Each row is a point on a tangle of strands that fork, close into loops and nearly touch. The rows are in no order.
Points whose rows are less than 74.2 apart are linked; no others are. Some points are linked to none.
J_473: [-37  11  -8 -20 -24   2 -16 -65  -7   7 -33  43  16  16  -1 -18 -37  35
  -5 -33  24 -48]
J_395: [-26  21   5 -20   7  -8 -17  -2 -10  20 -15  -3  19   4 -64  37   6  29
  -5  22  24 -50]
J_966: [ 12  36  -3 -20   2  -7  -1  -3  42  31   3  27 -41  18   3  -5 -48 -60
 -45   3 -33  -3]
J_867: [-47  28   5  15  38 -32  17  42  -3   2  22   3  -8   2 -47  15 -19 -39
  -9  -6 -22 -16]
J_500: [ 35 -13  -9  14 -25  47 -41  18  -3 -15  24  19  21  44 -18  15  19  64
 -18   8  30   2]
J_879: [-41  -2   3   1 -15  23  14 -16 -30 -25 -36  -2  37 -13  16 -25   3  17
  42 -41   4 -13]
J_801: [ -9  19  22  10   8 -14  45  13 -20  12 -35 -56   3 -29   7  -8  22 -43
  40 -14 -15   5]
J_419: [-48   2   8  35  23 -28  13  24  -7 -17  29  13  -4   7 -33  -1 -24 -18
 -11 -22 -15  -3]
J_699: [  2 -49 -10  13   0 -21 -25 -29   6 -28  25  37   2   2  52 -26 -19  46
  -8 -13   4  26]
J_921: [-54  31  21  12 -16  23  27  -4 -15 -32 -32 -10  30  -7  -8 -17  -1 -10
  28 -50 -12  -9]
J_417: [-36 -32  13  28  25 -57  15 -28 -11  15   8   3  -3 -21   0  -3 -10   8
   6  -4  20  -2]
J_739: [-30  50   8   0  -9  32  13   2  -2 -27 -34   2  17   0 -27   0   2 -26
  11 -28 -10 -13]
J_794: [-28 -25   6  23  11  -8 -25  -6 -19  -3   9   6  27  21 -42  20   7  73
 -13  16  45 -21]
J_896: [ 25  39  -3 -36  -3   8 -10  -3   6  19 -24 -12  -4  -3 -37  32  14 -25
   2  34   7 -22]
J_80: [ 31  36  -9 -31 -26  28  -3 -25   8  12 -36  -7  -3  -4  20  -6   3 -30
   5   5  -8  -7]
J_919: [ 59 -20  -5 -21  -3   8  11  10   5  23   0 -52 -22 -24  35   3  38 -18
  14  27 -10  22]
J_783: [ -1 -51   2  14  14 -24  -1 -30 -19  17  -3 -14  13 -34  30 -17  10  37
  26   6  24   8]
J_177: [-16  70   8 -25 -19  30   2   2  -4 -11 -38   9  -5  18 -36  15  -5 -37
 -12  -5  -8 -23]
J_450: [ -3 -18   4  14  40 -54   7  17   9  25  23 -20 -16 -21 -16  18   6 -14
  -3  26   4  -1]
J_459: [ 25 -45 -12  17   8  -7 -16  31  10 -21  48   5  -8   1  16  13  12  16
   4  25   0  45]
J_358: [ 41 -58 -17  11   2   5 -19  18  -3 -21  35   1   1 -14  48 -10  10  25
  14  14  -2  47]
J_66: [ 14  -9   6  18  10  -6  27  26   9   3   3 -38 -15 -24  21  -7  17 -49
  16   7 -29  26]
J_779: [ 23 -31 -12 -14 -15  -6   5 -28   6  25  -5 -14 -15 -27  57 -32   9   7
  15  -5  -5   8]
J_416: [ 26  -3 -16 -18 -18   2  -4 -28  30   6  10  27 -10   4  39 -21 -16  -9
  -5 -12 -19  12]
J_670: [ 36 -10 -16   7   4 -32 -25  14  29   0  42  31 -34  19   7  10 -17 -21
 -35  19 -16  24]
J_292: [  0 -32   3  37 -18  22 -26  15  -5 -38  39  31  10  28  18  -4  -2  61
 -15 -13   4  31]
J_789: [ 14   8   4  -7  -5 -19  10 -11  45  28   6  17 -47  -1  32 -24 -46 -47
 -31  -7 -33   6]
J_874: [ 10  -7   4 -28 -11 -28  10 -41  39  40   0  14 -58  -6  38 -22 -42 -22
 -41   1 -16 -15]
J_380: [ 52 -21   2  -3  19 -11  13  28   8  19   9 -48 -21 -26   3  18  46 -26
  13  46  -9  22]
J_6: [ 11 -41  -1  -8   8  33 -18  13 -20 -10  -4 -14  35   3  -4  -1  27  51
  25   8  24   8]
J_722: [ -1  30  10  -3 -12  31  21   6 -16 -26 -27 -35  25 -10  12  -5  30 -32
  29 -13 -24  13]
J_414: [ -7  -5 -21 -34 -10  -3 -15 -59 -10  24 -36  18  18   8  13 -16 -15  32
   7  -8  34 -33]
J_291: [ 34  26  -3 -37 -20   4  15 -22   6  44 -39 -30 -27 -12  11  -2   4 -31
   2  20   4 -27]
J_869: [  0  24 -21 -38 -22  -2 -14 -50   4  36 -38  18 -10  -4   2   7 -20   7
   7  -1  23 -39]
J_865: [ 28   5   3 -43 -21 -14  27 -22  25  54 -15 -12 -68 -11  23 -14 -33 -47
 -33  10 -13 -23]
J_363: [ 35 -43 -24 -12  -7 -17 -32 -45  12   3  21  29  -8   5  66 -35  -9  50
 -12   0   4  32]
J_126: [  0  43  13 -15   4  -4  34   8  21  35 -23 -21 -44  -4   8 -11 -22 -79
 -20   3 -34  -3]
J_28: [-31 -40   5  13  -5  24   6 -17 -38 -16 -14   2  38 -17  18 -31   0  49
  41 -32  17   7]
J_673: [ 28  -8 -16  -4 -14  -4 -30  23  27 -21  36  29 -13  32  -7  21  -9  -4
 -28  13 -10  17]
J_69: [-16  23  11  31 -15  67  -5  20 -10 -21  -1  -1  31  20 -26   6  39  35
   9 -12   5   2]
J_884: [  9 -20   1  23  10   7  17  33  -1 -28  16 -16   0 -21  23  -5  19 -24
  27  -7 -28  48]
J_549: [ 32  31 -13 -13  -7  11 -15  29  28 -30  19  19 -13  32  -8  15  -3 -39
 -32  18 -22  15]
J_923: [-10 -12   7  10  21 -43  11  -5  -2  31  -7 -24  -5 -31  -9   9   4  -5
  13   4  10 -13]
J_24: [ 43 -39 -12  -2 -21  43 -38   8 -10 -21  17  14  28  41  11  -4  22  67
   0   2  29  22]
J_653: [-14 -16   4  -4  27 -20 -19   3  -9  13   4  -9  29  11 -57  40  14  46
  -6  35  30 -36]
J_995: [-47 -24  11  32  25 -79   1 -52  -1  19   1  26  -8 -11  19  -8 -31  11
 -25   5  30 -16]
J_460: [ -7 -11  18   6  -9  -3  40 -14 -14  12 -28 -38   1 -39  38 -22  15 -20
  40 -26 -13   7]
J_317: [-41  13  -4  -3   1 -31 -22 -38  -4   8  -8  44   3  12 -33  19 -34  25
 -24  -5  41 -41]
J_782: [-17 -55   5  40  11   9  -4  23 -22 -42  28   2  26 -17  20 -10   4  49
  18  -9  12  40]
J_999: [ -9  54  -2 -40 -22  15  -7 -28   5  18 -47  20  -8  11 -22  12 -19 -25
  -1   2  19 -38]
J_342: [ -5 -28  -1  10 -23  47  -2   4 -10 -44  11  15  27  13  33 -25   9  38
  19 -30  -5  27]
J_850: [-48   1   6  14  21 -64  -7 -39  -4  22  -2  30  -7   1 -20   8 -29   8
 -27  -4  35 -32]
J_426: [-25  -8  -1   4  -8 -14  11 -55  -5  20 -26   4  11 -26  44 -33 -18  21
  23 -35   8  -9]
J_205: [ 12 -62   1  20  18   5 -12  27 -24 -25  22 -16  30 -11   2   2  23  49
  22  18  15  33]
J_828: [  2   2  -2   7  15  -8   7  21  -2 -15  11 -14  12 -10 -18  16  21 -10
  15  16  -4   9]
J_287: [ 41   0   7 -18 -10  -7  19  -9   6  37 -19 -48 -22 -21  11   6  21 -29
   3  20  -1  -6]
J_644: [-37  20  -6  -1 -25  -1 -20 -39   0  -6  -6  50   9  39 -20   1 -38  37
 -30 -25  31 -43]
J_603: [ 11 -39   7   2 -20   8  27 -19  -4  18 -16 -32  -3 -43  66 -39  20   4
  32 -21 -16  22]
J_262: [ 50   3 -13 -40 -17  -8  12 -12  31  50  -4  -8 -61   0  11  10  -8 -33
 -30  35  -3 -12]
J_279: [  8  45   4  -9   0  20   5  14  22 -15 -15   6  -8   2  -2   1 -15 -60
  -9  -6 -34   9]
J_558: [-15 -42  -5  -5   0  14  -8 -34 -34   0 -14  20  42  -4  31 -37  -4  65
  20 -30  33   2]
J_201: [-36 -35  10  40  -6  25   7   6 -26 -47   9   9  32  -3  21 -15   3  45
  29 -37  -3  22]
J_975: [ 41 -47 -18 -13  -9  -8  -2 -36   9  26  17  -5 -26 -17  78 -39   3  38
   3   5   0  21]
J_819: [  3 -19  -7  -6   0  11 -10  -1  -7  -3   0  -6  20 -10  -6   9  21  20
  22   7  16   4]
J_82: [  1   4   3  15  36 -18   9  56   4 -10  37 -17  -2  -1 -35  24  19 -33
  -9  17 -20  16]
J_744: [-13  45  10  17  -7  45   1  33  -9 -34   4  -6  17  17 -44  26  31   2
 -11   0 -12  -5]
J_967: [-16  30  -5  -3  -5  -1  -9  11  10 -10  12  33  -8  25 -47  23 -17  -8
 -25   3   5 -22]
J_860: [  0  -5   2  27 -22  71 -12  17 -15 -31   5   8  35  23   0 -10  24  52
   6 -21  15  13]
J_185: [ 37  29 -15  -8  15   2 -16  52  21  -9  26  -3 -19  19 -27  31  18 -46
 -31  43 -23  16]
J_687: [-11  -9 -21 -29 -18  15  -9 -59 -21  12 -34  28  35   4  30 -42 -10  54
  26 -35  23 -19]
J_461: [ 22  28 -10 -15  19 -16  -8  25   8  15   3 -19 -10   2 -52  40  17 -28
  -9  37   1 -17]
J_476: [-25  56  13   0  12  13  10  35  -7 -13   0  -8   4   9 -61  27  15 -17
  -9   3 -16 -19]
J_256: [ 43  -1  -9 -13  25 -20  -1  32  17  24  22 -35 -15  -9 -27  43  30 -27
  -1  52  -2  -2]
J_184: [ -3  17  18  19  26 -19  49  35  -8  14  -7 -56 -13 -29   8  -9  19 -69
  14  -3 -34  15]
J_791: [ -7  -9  -3  19  53 -49  -1  45   1  11  42 -14  -9  -1 -46  37   2 -14
 -17  30 -10  -3]
J_601: [ -6  38  12 -13 -19  49  15  10 -38 -24 -44 -48  45  -1 -14  -6  39  -6
  43 -14  -2   1]
J_761: [ 21   5 -12  -6   3 -28 -13  -6  30  23  22  21 -37  11  -4  18 -17 -24
 -29  23   2  -4]
J_213: [ -7 -34 -14   0  -8   2 -15 -35 -12 -12   3  22  18   3  37 -19 -10  41
  10 -18  11   5]
J_164: [ 44 -53 -19  -5  -7  32 -38  13  -9 -25  27  17  14  16  47 -20  13  53
   8   7   7  49]
J_902: [ 24 -38  -3  27   4  -9 -16  49  18 -36  61  24 -10  15  14   3  -6   5
 -15   7 -25  52]
J_864: [-33 -25   8  36   1   5 -10  -8 -22 -18  13  21  27  24 -17  -1  -3  74
  -4 -17  40 -12]
J_647: [ -8 -34  -2  28 -16  11 -34  -5 -17 -18  21  37  18  33  14  -4  -5  80
 -25 -11  35  10]
J_930: [ -5   9  16  10   5  26  30  32 -13 -42  -6 -34  21 -23  13 -12  30 -39
  28 -19 -31  38]
J_219: [ 40  26 -17 -31 -17  20 -18 -13  15   4  -9   0  -6   9  -6  16   5 -22
 -11  20   3  -6]
J_960: [  8  31   4   6  15  -3  24  31  23   8   0 -14 -15   6  -5  -7 -14 -72
 -16   2 -36  12]
J_536: [-67  16  19  15  16 -23  19 -17 -26   1 -23  -8  28 -16 -47  14  -8  11
  20 -20  21 -43]
J_241: [-24  24   2 -10  22 -20  -9   5   0  14  -3  11  -9   8 -58  31 -17 -12
 -14  18  13 -42]
J_986: [ 26  33 -18 -23  13 -18 -15  19  38  27  16  25 -44  20 -21  19 -36 -49
 -38  26 -12 -12]
J_299: [ -8 -13  22  17   1 -16  42  -8  18   6   1 -14 -18 -35  41 -39 -16 -35
  10 -34 -37  20]
J_386: [-69  19  19  32  16 -11  19  11 -15 -22   5   5  13  -3 -47  10 -12   4
   2 -27  -3 -25]
J_431: [ 17  47  18 -33 -17   1  37  -6  -2  39 -47 -35 -35 -15  11  -1  -2 -57
  -4   9 -20 -22]
J_903: [ -7  44  -3 -22   2 -13 -18   6  26   6   7  38 -30  34 -44  26 -41 -34
 -39  18  -3 -24]
J_748: [-10  43   9 -29 -20  51   0  -5 -34 -11 -52 -19  42   4 -26  -7  23   3
  34 -10  13 -24]
J_592: [-31  50  12   3  31 -18  22  30 -11   1 -17 -18  -4  -6 -44  11  -5 -45
   5   2 -16 -20]
J_841: [ 18 -26   5  41 -20  25 -11  36  11 -55  44  22   2  26  18  -3   8  26
  -9 -14 -26  46]

A fork is a point with three links, a tip a point with one. Leave the first point through the second and follow the links. Name the first fork or tip that comes.
J_500, J_24 => J_986
J_967, J_241 => J_500
J_995, J_417 => J_201
J_201, J_342 => J_536
J_699, J_363 => J_748
J_450, J_923 => J_414
J_80, J_219 => J_291
J_884, J_66 => J_558

How many points has the smallest loop of links through each point below? Write none if it is on no loop.
J_450 => 20
J_28 => 10
J_256 => 9
J_864 => none

A tip is a point with one link. Name the tips that can be reached along the links from each point below, in the order of the rows.
J_828 => J_536, J_748
J_874 => J_500, J_262, J_185
J_380 => J_279
